Points on a hilly landscape, in no order, each with its height.
From any point a ball rolls to the lowest of the 2 points nearest to it. It stops when none of these is lower. Distance is the straight distance between rows; heights are no part of it.
k_102 h=310: [-55.4 -32.4  12.8   5.5  20.8 -11.4 -25.0  26.4  26.7   7.7  23.8   0.9
  -8.4 -27.1  23.6 -19.2 -18.1   5.6  -2.6  33.9  11.4 -31.6 -43.0  26.7]
k_696 h=198: [ 18.6 -12.8  -4.8 -19.4  19.7 -13.1  20.4 -12.2  14.9  33.4  -9.3  16.8
  12.6  22.1  20.7 -10.8  -1.2  48.6 -45.7 -25.0  -5.5   1.0   9.9 -29.5]
k_37 h=307: [  5.3  -6.0 -16.4  28.0  -0.6 -20.4  24.0  -0.3   7.1  43.1 -12.7  12.6
   9.8   0.9  10.8 -27.2  -5.1  50.3 -44.3  -7.8  18.8 -12.2  14.9 -14.6]
k_564 h=692: [-10.8  15.5  46.1 -24.2  10.3   3.4   4.0   0.6 -23.5  -7.3  21.4  -7.5
 -18.0  22.9 -16.0  20.1 -14.4 -17.3   6.0 -26.9  -7.8   6.1 -49.1  21.2]
k_683 h=317: [-48.0 -39.2  -9.9 -23.0 -15.0 -43.8 -28.8 -12.3  27.2  31.9  -5.9  17.6
  12.9 -59.6 -11.9  -0.2   0.4 -22.8  17.5  26.2  -0.6  -9.7 -13.4  24.4]
k_110 h=334: [-33.4 -13.5  29.0  24.6   0.1 -15.7 -22.3  28.2  16.6  -9.0  30.0 -11.1
 -19.7 -11.7  29.9  -0.9   6.8  -0.6   7.9  16.1   8.4  -1.8 -24.0  44.5]
k_381 h=410: [-24.5  -2.9 -23.5 -16.9 -74.7  33.7 -33.8  -6.1  26.2  14.5   8.1  44.7
 -14.9   5.0 -17.6   9.4   9.6 -27.5  15.7 -10.9  36.8  -5.1   2.0   6.7]
k_567 h=550: [ 13.6  39.4  36.8   1.9  35.7  73.6  11.9   3.0 -43.9  -4.5   9.9  -5.2
 -22.6  -1.4 -38.4   1.3  25.9 -22.7  -1.3   1.9  14.0  -1.4 -35.0  26.6]
k_412 h=512: [ 14.9  30.3 -25.6   0.4  -1.2 -38.8  41.6  -9.4   3.1 -25.6 -18.0  -1.4
  13.8  11.5  17.3  -0.2  -2.1   8.2   4.8 -12.3 -36.7  26.2  30.9 -59.4]
k_788 h=528: [  6.0  18.1  47.1 -13.9  36.1  69.3   2.8   1.3 -44.8 -13.3  -2.8  -0.9
 -10.1 -27.4 -20.8  15.2  18.5 -49.8  -2.0 -35.0 -28.2 -11.3 -17.8  27.9]
k_21 h=385: [ -0.6 -10.2  47.6  -4.2   7.5 -44.2 -13.9   6.7  16.9 -11.6  10.0 -15.9
   4.4  10.2  45.3  34.6  10.4   7.0 -15.1 -28.7  -6.3  13.3  27.1  19.8]
k_33 h=630: [ 26.6  11.6 -27.8  15.0  62.4  49.8  23.4  14.4 -12.2  29.1  -5.8 -13.6
  -3.4 -31.7 -27.0 -29.0  -2.0  29.6  -6.8  14.8  -3.6 -23.1 -29.4  -1.4]
k_633 h=438: [-41.0  -1.8  -8.5   3.8   1.9 -45.2 -13.5  19.4  37.7  -2.5   3.9  18.0
   6.0 -13.6  17.7 -30.3 -21.8   0.7 -16.7  42.9  23.3  -3.6  16.4 -20.2]
k_111 h=606: [ -1.4  31.9  31.0  22.1 -29.5 -19.0   5.9  -0.6 -22.0 -18.2   5.2  -5.8
  -1.6  31.8 -18.3   0.9 -17.8 -11.5 -22.4 -33.6 -12.7   4.1  38.3 -19.9]
k_226 h=679: [-12.2 -12.3  44.7   9.8 -11.2 -34.6  -1.7   1.6 -55.3  -1.1   5.6 -29.2
   9.8  37.6 -39.5  -8.8   1.6   3.9 -23.9  -0.7 -25.0  -2.2 -13.5   1.2]
k_849 h=500: [ 21.6  13.3 -25.4  39.5 -26.6  23.5  -4.3  -4.3 -30.0  -1.5  -1.1 -31.9
  15.4  -0.9 -29.1   2.8 -18.4 -27.2  39.2  14.2  14.4  10.8  12.1  -7.6]
k_815 h=304: [ -3.9 -48.2  16.3 -18.8 -11.3  -8.0 -17.5 -16.1  26.1  21.8  -4.3  12.3
   5.7 -18.9  15.1  23.1  40.0  22.1  -3.0 -13.0  -2.6  -7.3   6.8  40.4]
k_77 h=510: [-40.5 -13.8 -25.1  30.1  15.6 -43.4  22.2  25.3  17.6 -21.6  11.2 -29.3
   8.1  20.1   9.9 -20.1 -39.2  23.3  15.4  54.3  28.9 -15.9 -41.0 -31.5]
k_630 h=519: [-21.9   7.1  10.9  42.3 -13.4 -10.7 -12.7  21.0 -11.1 -22.9 -12.7  11.5
 -12.0 -30.8  -3.9 -16.7  30.0 -30.1  -7.4   6.7 -40.2 -18.7  28.0  14.5]
k_523 h=448: [ 12.0 -45.9  36.5 -35.2  18.1  17.9 -18.1   3.1 -20.2  -8.1 -18.5  16.5
  26.4  40.0  57.3  22.5  33.9  -7.0 -25.8 -14.8  -0.7   8.6   5.0   0.8]
k_805 h=250: [-16.8 -55.6  13.0 -35.9 -11.9 -14.3 -62.4 -13.1  25.6  27.7  21.3  -0.9
  20.0 -25.8 -21.3   4.2  -2.8  -6.5  16.7  29.5   9.4  -1.7   2.2  18.8]
k_538 h=467: [ 32.1  -8.6 -16.2   4.4   9.6  29.8  -4.7  -1.8   5.3   8.1  22.7 -29.8
  -0.3  10.3  17.0  16.3  -4.1   9.3  46.0  19.3  32.1  30.1 -33.0  20.6]
k_579 h=620: [-16.2  10.4 -19.9 -18.4  15.3  12.4  18.9   1.3 -33.2  -7.9 -16.7  12.5
  -1.6 -13.0  -6.2   3.6 -34.3 -44.8  47.6   3.2 -22.7  -9.3 -67.5 -12.7]
k_606 h=258: [ -2.0   9.0  -9.0  -3.3  -9.9  -2.8  21.6 -20.4  12.0  11.4   4.6   8.7
 -35.6  -2.6 -33.5   3.3  17.6  24.9  19.2 -11.0 -18.1  -2.9 -43.3  30.6]
k_285 h=648: [ -6.9  -6.2 -10.1  64.8 -42.6 -16.4   4.9  10.3 -21.3 -11.1 -10.7  -3.8
  -4.3  23.3   6.2  -6.3  32.3  -4.8  13.3  27.7  21.8  10.0   4.6  19.9]
k_876 h=537: [ 15.8   3.0   5.5  28.1 -28.7  37.5  -4.1 -13.1 -36.9   8.2  17.7 -38.7
   3.6  15.3 -29.4  21.0 -15.1 -21.8  27.9  -8.5  33.0  10.0 -11.9  29.3]
k_905 h=411: [ 15.0 -13.9  22.5 -30.2  28.4  22.2  -1.4   1.3 -14.1 -14.4  -9.7  10.5
   3.9  16.8  30.3  19.5  15.5 -14.9  -3.3 -22.1 -20.7  10.4  -7.9  -0.5]
k_126 h=352: [  2.8   9.1  13.1  18.2 -19.2  -8.8 -24.4  13.7   7.0   7.7  37.7 -14.6
   4.1  37.4 -23.5 -27.9 -31.2  27.4 -24.4  16.6  30.8   3.7  27.3 -24.2]
k_676 h=587: [  5.9 -15.2  -6.0   4.0  -8.9  47.5 -21.7  17.5  13.8  30.0  10.6  31.2
  -0.2   1.6  34.4 -21.4 -15.7  15.0 -17.2  -0.3  57.4  -8.7   0.2  -0.6]
k_313 h=561: [  4.8  36.6 -12.9  25.9 -21.3  31.1  23.9   7.9  -2.8 -30.6  -8.6  16.7
 -31.5   0.9  38.8  16.5   4.4 -28.1  20.4 -28.0   6.1  11.4  -5.1  17.3]
k_924 h=54: [  3.4  11.9   5.1 -30.4  -6.6   0.3  10.0 -13.0  13.2   7.5  -6.9  34.1
 -15.2  16.2  -1.2  -4.3 -10.8  18.6 -28.4 -39.6 -13.2  -6.4  11.8 -21.5]
k_739 h=711: [ -4.0 -21.8 -32.1  28.7 -21.9   9.1  21.5   1.7 -32.5  38.4 -34.3  26.5
  20.6  16.8   7.1 -21.7 -15.1  13.2  -7.8   6.6  38.6 -21.0 -22.8 -18.0]
k_612 h=573: [ 14.0  19.8 -23.5  -1.6   7.2 -16.2   8.9   4.9  24.9  16.2  22.4 -28.4
 -11.2 -33.0  28.4  17.2 -43.0  28.9  15.6 -20.2  21.9  10.2  -7.1  13.2]
k_750 h=542: [ -6.6  16.9 -14.3   3.2 -18.8  -4.6   0.3   2.7   2.9 -13.3  -7.4   6.0
 -13.8 -34.2  10.0  20.2  -7.6 -29.8  29.4 -20.4 -14.2  -0.5   2.8  13.8]
k_790 h=280: [-13.7 -49.9  39.3 -10.3 -22.7 -33.2 -24.0 -12.5 -33.6  11.5 -17.0  -4.6
  31.5   4.7 -12.2  25.8  18.1 -21.4  -5.3  -8.5 -13.7  -6.8   6.7  21.1]
k_779 h=631: [ 11.9  42.2  -5.5  -9.6 -16.4  40.0   7.8 -21.4  -4.1  -7.5  -2.2   2.2
  -9.5 -27.0 -27.3  14.4 -30.7 -35.7  -6.3 -57.8 -17.2 -18.9  36.6  -3.2]
k_503 h=576: [ 37.5  28.3   2.5   2.9  18.5  45.9  41.9 -28.5 -37.5   8.1 -19.8 -13.5
   9.0  15.5 -26.1  15.3   7.0  -7.5 -16.4 -45.3 -10.2   1.2   9.9  -6.0]
k_793 h=480: [-28.0 -15.3 -29.0   7.9   7.4 -44.5   1.1  -2.1  19.2   2.8   6.1 -12.4
  20.8  -7.2 -16.0 -34.1 -31.3  17.9  13.7  54.8  -0.1  -7.2  -9.8 -38.0]
k_995 h=750: [-25.6 -23.0 -11.8  23.8 -22.7  -4.5   5.5   9.5 -44.9  19.9 -31.7  27.0
  18.5   1.1   0.0 -19.5  -7.9 -22.1  -3.9  13.9  10.3 -25.1 -20.8 -10.7]
k_146 h=445: [ 28.2  31.5   2.4   0.4  10.7  10.0   5.3  -1.8  21.3 -41.1  16.7  -8.3
 -35.8  21.8  -7.7   5.3  39.3  11.2  15.9  10.1 -21.6  31.2   6.8  10.9]
k_54 h=558: [ 24.7  -6.3 -14.1  15.4  -8.5  44.1 -21.0   9.7   4.2   5.0  -0.3  19.9
   4.8  20.2  21.5 -27.1  11.0   6.7 -18.9  18.2  36.6   8.1  33.9 -21.2]
k_759 h=498: [ 53.2 -14.5  14.3 -19.8  21.8  51.3 -16.1 -18.3   3.4  15.2   8.4 -32.0
  25.6  17.7 -22.2  28.6  20.8  22.1 -14.0 -21.3  -3.5   0.6  37.1  10.1]
k_460 h=464: [ 47.6 -20.7  -5.3 -21.3   1.5  23.6 -28.5 -13.2  33.6  19.1  14.7 -28.0
  21.9   4.8  -2.2  27.8  11.2  35.7  -2.7  -8.7  20.0   5.8  54.3   4.8]
k_585 h=522: [ -6.3  17.5 -43.0  -0.4 -32.5 -13.0 -16.2   3.3  27.6  12.9   4.4  -1.4
  -9.1 -74.2  -5.7  10.0 -24.2 -14.4  24.3  -1.5  14.0  -5.8  21.6  14.4]
k_845 h=570: [ -7.5  23.1  28.5  26.6 -28.3   0.5 -12.7  15.4 -32.5 -24.0   7.6   3.2
 -12.6  37.6 -38.5 -32.1  -0.4  -7.7 -32.9   1.7 -17.0 -10.2  29.8 -22.0]
k_180 h=501: [ 25.0   4.3 -33.2 -19.3 -31.2  16.0 -33.1 -15.1  43.4  15.0  17.0 -11.6
  -7.3 -50.9 -28.0  16.9  -6.1  13.7  17.8  -7.7  11.9  -3.1  44.9  13.7]
k_602 h=431: [  1.0  22.9 -10.8 -20.4  43.1  -1.3  16.9   7.2   1.4 -22.4   7.1   4.8
  -8.3  31.8 -34.6 -47.9  -6.3  26.3 -11.0  40.1 -25.0   1.0 -25.9 -56.9]
k_366 h=486: [-22.0 -36.4 -17.8  -8.5  21.3 -24.3 -20.7  -4.1  47.3  -3.4 -12.6  17.2
  11.5 -39.4  46.6 -23.9  27.6   2.0  -2.2  64.0   7.2  14.2  17.6   3.8]
k_838 h=536: [ -7.8   0.7  26.4  24.2 -29.0  13.5 -22.5   6.7 -19.8 -22.6  -2.2  13.3
 -18.5   2.9 -34.1 -19.9  47.3 -17.5 -20.3   1.1 -37.1 -12.8  29.0  13.0]
k_950 h=593: [ 14.9  24.5 -28.0 -16.8  36.4  28.7  25.9   3.2 -11.6 -10.8  -6.1  -4.2
  -7.0 -14.4  36.8  16.4 -29.9 -29.0  47.5  -3.9   6.2  18.1 -51.0  -6.0]
k_266 h=513: [ 20.3 -26.3 -28.5 -20.7  16.8  15.0 -37.6   1.6  42.1  -5.9   3.6  -0.3
   4.0 -46.3  38.9  -4.5  24.5   4.8  15.8  37.2   2.1  14.4  29.6   4.3]
k_682 h=470: [ 19.6  15.4 -17.0  -6.0 -16.2 -38.9  29.3 -18.6  12.6 -35.4 -31.8   5.0
  12.3  14.3  25.7  35.4  24.1  -7.7  15.1 -22.4 -32.1  18.7  47.7 -27.7]
k_865 h=353: [-17.7 -52.2  29.7 -15.8 -15.5 -32.3 -23.6 -13.0   9.5  24.4 -24.9  10.3
  33.8 -36.6  -9.2  33.1  39.2  -9.5  -9.7 -14.5  -9.6 -16.6  31.9  38.6]
k_232 h=269: [-22.1  -8.0 -27.1 -19.4   7.2   8.5   7.4   3.0   8.9   1.0   0.4  31.1
 -15.7  15.0  -7.4 -28.6 -18.9  11.7  13.0  29.7   5.9 -14.0 -62.1 -19.8]
k_614 h=440: [  9.1  -3.0  -7.3   1.5  36.7  -0.8  38.0  -6.7 -22.0  10.4 -28.6  19.9
  -6.0   4.5  -3.9 -21.5  22.5  21.6 -19.6  -5.9 -42.2 -11.4 -26.4 -15.9]
k_166 h=398: [ 32.0   6.4 -20.8 -37.2  17.1  18.7 -14.8 -20.8   0.8  -2.2   4.2 -30.5
  22.9 -23.2  -9.3  26.8 -37.5 -32.2  46.7  -9.4 -13.3  16.5  12.5 -23.2]
k_695 h=315: [-19.5  -6.9 -16.4  -0.2 -40.5 -25.6   2.3 -23.0  42.7  16.1  13.5  16.6
 -37.8  -3.2 -20.0   2.6  19.3  37.7  12.0  -5.7  -0.7  -3.0 -23.0  38.7]
k_154 h=670: [-30.1   1.4  -5.5  66.2 -51.3 -40.8   9.6  14.2   0.1  -4.7  -2.6   6.2
  -1.6  28.5  -7.4 -20.1   8.8   7.7  -8.0  35.8  46.4   0.9  14.5   4.8]
k_143 h=433: [  6.3  -6.1 -16.8  -8.9  -7.0 -23.7 -24.8  -8.9  -5.1   4.4   1.7 -25.7
  26.7 -39.9 -20.8  16.6 -33.0 -36.7  49.9  11.9 -11.7   9.7  11.5 -15.4]
k_113 h=596: [ 33.1  41.1 -32.0  15.8  34.4  27.1  26.0  11.3  -7.1  17.2  -0.2 -37.2
   3.2 -56.4  14.5   2.0 -42.6  13.3 -12.5 -33.1  -2.7  -7.0  14.9  -8.8]
k_67 h=656: [-17.1  15.6  17.5  -0.9  -9.3 -47.6  -2.2  17.4   0.9   0.4 -20.8  24.4
  22.5 -28.9  20.1   3.9 -26.9 -33.5 -30.4 -32.8   4.3  -5.6  54.7 -25.6]
k_218 h=481: [ 14.1   0.5 -16.4 -31.9 -40.0  55.1 -43.1 -14.0  52.9  -1.1  29.0   9.0
 -19.7 -19.8 -28.7  16.5  18.7   8.5  18.8 -14.2  12.5  -6.7  31.1  22.3]
k_878 h=370: [ 11.2   6.1 -29.3  30.1  29.9  -5.0  38.0   9.0  23.7  18.0  -3.8  -0.8
 -19.9  -7.2  30.5 -27.2  11.1  62.2 -31.2   2.0   3.7  -8.1  -8.1   1.6]
k_604 h=478: [  6.5  17.3  -4.9   0.3  25.2   4.8   5.6  14.4  10.2 -22.1   5.0  18.6
  -8.8  48.8  -3.9 -56.3   0.8  32.2 -43.1  29.8 -13.8  -0.6  12.6 -57.4]
k_420 h=426: [ -6.8  -3.9   2.9 -32.1 -19.0 -41.9  -3.8 -12.8  28.3 -22.3 -33.3  41.1
  10.0  -2.2  21.1  22.1  25.1 -16.0 -13.5 -16.2 -23.5  -1.3  55.0 -20.9]
k_568 h=367: [-27.8   1.9 -25.2  12.3 -49.2   0.0  -2.1   3.7  26.5  26.0   0.0  38.4
 -21.1 -18.1   1.9  -7.0   0.5   4.2   4.0  -8.4  30.9 -15.3 -10.1  19.7]
k_365 h=350: [ 17.1  19.9  -2.2 -29.0  -1.3  27.5  -4.9 -11.6  -3.8 -20.6  12.5  -7.1
   1.3  22.4  -2.6  18.0 -31.8 -32.8  29.0 -11.0   8.8  24.2  -0.9 -19.9]
k_387 h=253: [ 15.5 -61.9  12.9 -38.8   4.2   9.9 -33.9 -24.7  26.9   8.2   6.4  -5.5
  19.3   6.2  -0.4  26.5  46.7  27.0  12.2  11.7  -7.3   2.2   6.1  32.1]
k_248 h=504: [-36.3   9.9 -10.9  34.3 -17.3   1.7 -15.0  37.8  14.7 -20.9  -2.1  22.7
 -17.9 -32.1  29.1 -18.6  10.9 -30.4   2.4  23.9  10.4 -15.1  10.3   9.8]
k_734 h=476: [-19.9  -3.2  -8.7  -8.4 -17.1 -12.7 -23.0  15.3  15.1 -15.2  -8.5  40.1
   0.8   2.9  27.5 -14.6  -5.5 -29.7   1.7  23.8  15.1   6.4  13.7 -27.4]
k_157 h=538: [ 46.1   8.1   9.4  -2.4  12.2  36.9  16.9 -26.4 -17.3   0.4 -18.5 -27.3
  24.5  13.3 -24.6  31.7  16.0  -0.7 -19.1 -48.2 -25.9  -8.8  49.3   0.0]
k_25 h=614: [ 10.2 -17.6   3.6  21.1 -14.8  -6.2  11.3  -8.3 -34.7  -8.3 -10.5 -14.6
   1.8  25.3   3.4  18.5  27.0  -6.0  21.9   5.8  -3.8  16.9 -21.3  21.2]
k_444 h=723: [ -4.6  -6.1  46.2  -7.1  12.8 -32.3   4.9 -10.8 -31.3  -0.4  15.7 -34.8
  -5.8  17.1 -40.3  20.1   8.7   4.8   8.2 -13.7 -36.9   7.8 -38.5  29.9]
k_843 h=155: [ 12.5 -48.5  22.6 -36.1  -1.8  13.3 -48.7 -14.7  -7.0  19.2  19.1 -10.9
  21.2  17.4 -21.4   5.6   3.2   6.1   2.6  13.0   6.4   4.3  -2.6   4.5]
k_446 h=332: [-38.8 -15.9 -13.0   7.2  29.0 -39.8  41.3   7.0   8.6  -2.4 -17.1  20.0
  -8.0  11.2  42.3 -22.8 -12.0  25.3 -10.1  14.9  -9.2 -13.6 -51.9 -11.9]
k_197 h=361: [-10.0 -15.5  53.8  -5.4 -10.0 -20.8 -27.2  11.9   8.0 -11.6  31.6 -15.1
  -8.2  22.7  28.3  33.5   2.9  -3.3   1.7 -17.2  10.9  18.4  -5.4  38.0]
k_931 h=590: [ 16.1 -12.7  -2.5 -14.8 -16.6   2.2  15.8 -28.6  -7.1 -24.1 -25.8   8.8
 -10.8  25.7 -15.2  28.9  55.6   1.1  23.5  -8.4 -40.1   6.5  -5.9  19.4]
k_137 h=377: [-49.7 -14.2  -7.9  -8.7 -15.6 -54.4  -2.5   5.2   6.3  25.8 -21.7  35.1
  18.4 -44.0   1.1  -6.2 -24.1 -30.2   2.2   6.2   7.1 -16.0 -11.1  -3.7]
k_874 h=400: [ 18.0  33.3  11.3  35.9  50.8   3.4  34.9  23.7   6.1  -9.8  10.3 -17.2
 -33.2   5.8  10.0 -21.0  30.0  46.2 -33.6   0.8 -16.8   1.7  -7.4  14.7]
k_346 h=301: [-29.5   8.3  16.2  16.3 -22.8 -17.4 -28.5  28.0  16.5 -13.0  41.2  -5.1
 -15.0  34.7 -15.3 -27.5 -29.5   6.9  -9.8  30.3  27.3  -7.8  -6.6  -8.4]
k_794 h=391: [-11.5   7.5 -13.8  -9.2  33.0 -25.8  43.0  -0.5  -1.9 -14.2 -27.9  28.1
  -8.8  15.1  26.0 -26.2   4.5  17.7 -15.4  -0.7 -43.6  -0.7 -24.9 -38.9]
k_400 h=612: [ 46.4  35.3 -18.4   5.7  64.0  42.3  41.9   0.1 -14.6  30.9  -2.0 -36.3
  -0.4 -31.4   0.9   6.7  -7.4  21.4  -8.9 -25.2  -1.7   4.4 -12.8   2.8]
k_652 h=615: [ -7.3 -16.5  23.8  11.7  -3.0 -36.1  10.9   4.3 -60.8  -3.7   6.9 -45.3
  25.2  56.3 -14.0 -15.5  -0.9  13.0  -6.7  26.8  -3.3  16.7 -28.4 -16.9]
k_539 h=617: [ 34.0  10.6  57.0 -29.6  45.7  30.0   9.7 -12.8 -50.6 -14.4  -1.0 -45.9
  31.8  36.7 -15.7  37.4   9.9 -30.0 -24.1 -37.7 -25.9   9.6  14.4  -5.4]
k_814 h=432: [-40.9  -9.4  -8.2  -0.3  24.6 -62.9  -7.4   3.8  45.6   2.2   5.7 -17.4
  -8.7 -78.8  33.8  -7.8 -11.0  15.8 -16.3  29.8  -9.5  -8.3   7.7  29.6]
k_665 h=450: [  8.5 -18.9 -14.0 -36.3 -39.5  58.0 -45.6 -15.4  25.4   5.3  15.8  32.5
 -11.3   9.3 -25.9  -6.7  20.2  -3.2  15.2   6.4  15.8  -2.2   3.9  -1.3]
k_985 h=373: [-14.5 -30.3  25.8 -48.7 -26.0 -50.0 -21.1 -21.0   6.5  -6.5 -22.2  18.1
  36.6  18.0  -6.0  38.4   8.7 -21.2  -0.2 -13.6 -12.7  -1.1  33.3 -11.0]
k_348 h=302: [ -0.2  30.8   0.7   0.3  -3.5  38.1 -11.6  15.0  -6.9 -21.9  24.2  -4.7
 -21.4  13.5 -15.6  -8.8 -21.5 -30.8  19.4   8.0   8.1   5.9 -17.7  -3.1]
k_22 h=453: [-63.2 -28.6   3.3  11.8  28.7 -56.4  -2.2   5.8  36.6   4.6 -18.1   2.8
  10.5 -63.9  37.2 -21.9   6.8  -5.2 -19.0  54.7  -1.4  -7.0   7.2  25.4]
k_167 h=168: [-13.3  15.7 -20.1 -26.2 -16.9   1.3   0.2  -8.4  21.5   5.6   2.0  43.4
 -20.7   8.1 -18.6 -22.0 -24.6   7.9  -3.0 -10.7  -9.5 -11.4 -15.8 -31.0]
k_677 h=767: [-35.7 -34.7   8.8   7.3 -35.3 -35.8  -8.6   3.9 -27.8   9.1 -24.5  30.0
  20.5  24.4   1.9 -25.1   9.8 -13.3 -25.7  31.2  26.8  -8.4  -1.1  -9.9]
k_60 h=707: [-11.2 -12.9   6.6  47.2 -42.3 -48.5  11.0   5.1 -20.4  18.3 -18.4   5.2
  33.6  28.3  -7.4 -16.4   9.2   8.7 -26.8  17.3  49.1   8.2  33.9 -10.5]
k_968 h=559: [ -2.1  -9.6  16.8   8.5 -14.9  11.5   3.3  -7.5 -13.1 -19.8 -17.3  27.6
 -23.7  20.5  -9.8  -7.8  61.0   6.0 -21.3  -6.9 -41.6  -6.6   6.0  14.9]
k_648 h=359: [ -8.7   7.0 -15.2 -37.2  50.6  16.9  28.1   4.4  -6.3  -0.4  -1.0  24.4
  -8.9  35.7 -26.4 -40.5  -8.8  31.6  -6.7  37.0   3.7  -9.5 -69.7 -41.7]
k_540 h=268: [-30.7  34.0   3.8  24.0 -10.1  14.0 -16.9  47.8  17.9 -40.2  38.0  -4.6
 -33.6  24.5  -0.4 -14.9 -29.2 -18.9   9.2  21.0  25.9 -11.9 -24.3  -2.5]
k_666 h=655: [-28.3  18.6  14.4 -31.0  11.6   0.1  20.9   1.5 -35.1  -2.4   4.6   2.1
 -17.0   9.3 -32.7  11.2 -29.5 -31.6  32.2  -9.7 -14.0  -7.5 -85.0   4.7]
k_207 h=578: [ 39.5  23.5  30.4 -24.9  17.0  41.0  20.2 -33.1 -30.1 -34.0  -8.9 -39.6
  33.6  46.3 -37.6  48.7  20.0 -21.3 -13.0 -40.7 -26.1  -1.7  46.8  -0.4]
k_301 h=616: [  6.8 -19.0   1.4 -12.9 -12.2  14.4  -2.5  -1.4   4.5  32.4   4.0  22.2
   8.5  19.4  40.5  11.5 -25.7  10.0  -3.6 -19.3  49.7   9.0 -16.6   1.5]
k_466 h=520: [ 25.1   7.0 -11.2  12.6   6.5  24.8   5.4   4.3 -10.6   3.0  -3.9  14.2
   3.1  42.7   0.5 -36.4   5.7  22.9 -32.0  11.7   6.0   5.1  16.7 -41.1]
k_94 h=575: [ 16.4  47.3 -35.7  25.8   4.8  50.2  38.4   6.0 -12.3 -18.6 -10.8   1.8
 -21.8 -19.0  29.2   4.8 -22.1 -27.8  24.8 -20.0  14.8   5.7 -12.9   1.3]
k_661 h=549: [-21.2 -23.2   3.4  25.1  -6.4 -44.4   7.1   6.7 -15.7  -0.7  17.6 -35.5
  18.2  46.2   0.1 -15.1 -13.1  25.4   9.5  47.3  25.4  12.8 -37.3  -8.9]
k_552 h=466: [ 13.8 -12.1 -14.4  35.9 -16.1 -12.7 -10.2  -3.0 -26.7  15.7 -15.9 -32.0
  28.9 -38.5 -15.3  16.4  -8.1 -31.2  36.9   8.7   3.3   2.4  22.1   9.3]
k_829 h=571: [ 16.7   5.9   3.7  12.9  -7.1  58.4  10.6 -11.7 -34.3  10.9   3.4 -11.4
 -11.9   1.4 -33.5  13.1  14.4 -12.0  26.2 -10.2  16.6   2.6 -38.3  40.0]
k_463 h=584: [ 16.7  35.5 -39.6  25.5  22.0 -14.0  15.7  28.9  14.2   9.0  20.1 -48.8
   7.7 -49.3  31.8  -1.7 -57.5  26.8  -0.3  -3.1  24.9  -1.9  12.4 -12.7]
k_686 h=409: [-21.3  -7.5  32.3  -1.9  12.4 -63.5 -19.6  11.5  29.8  -3.3   9.7 -12.4
   3.4 -40.8  33.7   9.8  -2.3   0.3 -20.8  -4.1 -11.1   4.2  35.3  20.4]
k_643 h=533: [ 40.5  -3.6 -42.6 -10.3  10.8  -2.6 -11.3 -13.0  28.8  -9.7  -0.7 -24.2
   8.2 -21.0  19.4  17.9   7.7  10.0  35.3  21.5  -2.6  26.3  25.8 -11.0]
k_359 h=278: [-40.8 -29.9  15.0  -4.2  37.0 -14.7   9.2  18.4   8.7  16.2   3.1  15.0
 -13.6 -13.5  41.1 -13.8 -17.4  20.0 -11.0   5.2  -1.6 -22.7 -63.6  25.0]
k_210 h=484: [ 18.6  26.6  11.7 -12.3  40.9  29.1  26.8 -11.3 -32.3 -11.2 -26.6  19.1
 -18.6  -5.7 -41.2  -7.7  45.2  -9.0 -13.7  -9.7 -57.0  -7.8 -12.1  -4.0]
k_939 h=416: [ 28.5   2.3   0.4  -5.2 -24.9 -10.6 -22.2 -13.6  26.0  13.5  21.1 -15.5
  12.6  25.2 -24.6   1.7  -8.5  31.8 -15.1  -5.1  19.6  12.8  55.5 -22.9]
k_159 h=556: [ 15.9  12.0 -31.5  -5.2  -2.6 -22.1   4.1  -2.7  32.3   2.0  17.3 -15.1
  -0.7  -4.6  20.9   2.9 -26.0  26.5  21.1   9.1  16.9  22.3   6.9 -17.2]
k_797 h=511: [ -4.3  22.0  27.5 -22.9  38.6  31.3  -5.3   9.1 -25.5 -21.5  -6.6   9.8
 -20.9 -27.9 -20.2   1.3   9.3 -45.2   4.5 -18.2 -56.3 -11.1 -16.7   4.7]
k_844 h=610: [ 20.0  36.2 -17.0  22.5   5.3  51.2  35.4 -22.5 -43.9  11.1 -20.1  -5.7
   2.8 -29.7 -32.1   0.3 -27.0 -35.7   0.5 -45.3 -15.2 -17.1  12.5  -5.2]
k_299 h=658: [  6.2 -15.7 -18.8  15.9 -20.7 -15.6  30.8  -3.0 -13.3  31.8 -18.0  15.2
  22.4  32.3  42.5   5.7 -16.3  18.5  -0.8  -8.9  52.6  15.7 -17.2 -16.0]
k_977 h=420: [ 19.6  34.8  24.0  29.5  21.6   4.2  10.6  16.1  11.6 -26.8  25.8 -25.3
 -37.7   6.9   5.7   1.4  29.5  27.0  -7.0  -6.2 -13.6  16.8   4.9  32.5]
k_7 h=634: [ -7.4  35.9  29.2  -1.4 -17.5 -27.8  -3.1   3.1  -0.3 -14.7  -0.7   6.5
  -3.5  -8.3  -8.4   6.7 -28.3 -18.1 -33.0 -52.6 -31.0 -12.8  56.5 -23.5]
k_300 h=444: [ 31.9 -12.6   5.3 -19.9  28.2  40.5  -6.9  -3.2   8.8   1.3  10.6 -13.8
  -5.9   0.0  23.8  24.0  17.1  11.1  20.3  -7.7   7.9  20.0 -17.9  24.7]

Where does a ball stop that starts at each point below?
k_60: k_633
k_950: k_606
k_876: k_540
k_739: k_924
k_218: k_606
k_604: k_924
k_759: k_540
k_113: k_359
k_111: k_633
k_146: k_924
k_444: k_633

Write out the way that a ball takes from each point below.
k_666: k_579 k_950 k_94 k_313 k_750 k_585 k_180 k_218 k_665 k_381 k_568 k_695 k_606
k_829: k_876 k_849 k_552 k_143 k_166 k_365 k_348 k_540
k_677: k_60 k_154 k_285 k_25 k_931 k_968 k_838 k_630 k_248 k_734 k_633
k_567: k_788 k_797 k_210 k_614 k_794 k_446 k_359
k_995: k_739 k_299 k_301 k_676 k_54 k_466 k_604 k_602 k_648 k_232 k_167 k_924
k_7: k_111 k_845 k_838 k_630 k_248 k_734 k_633
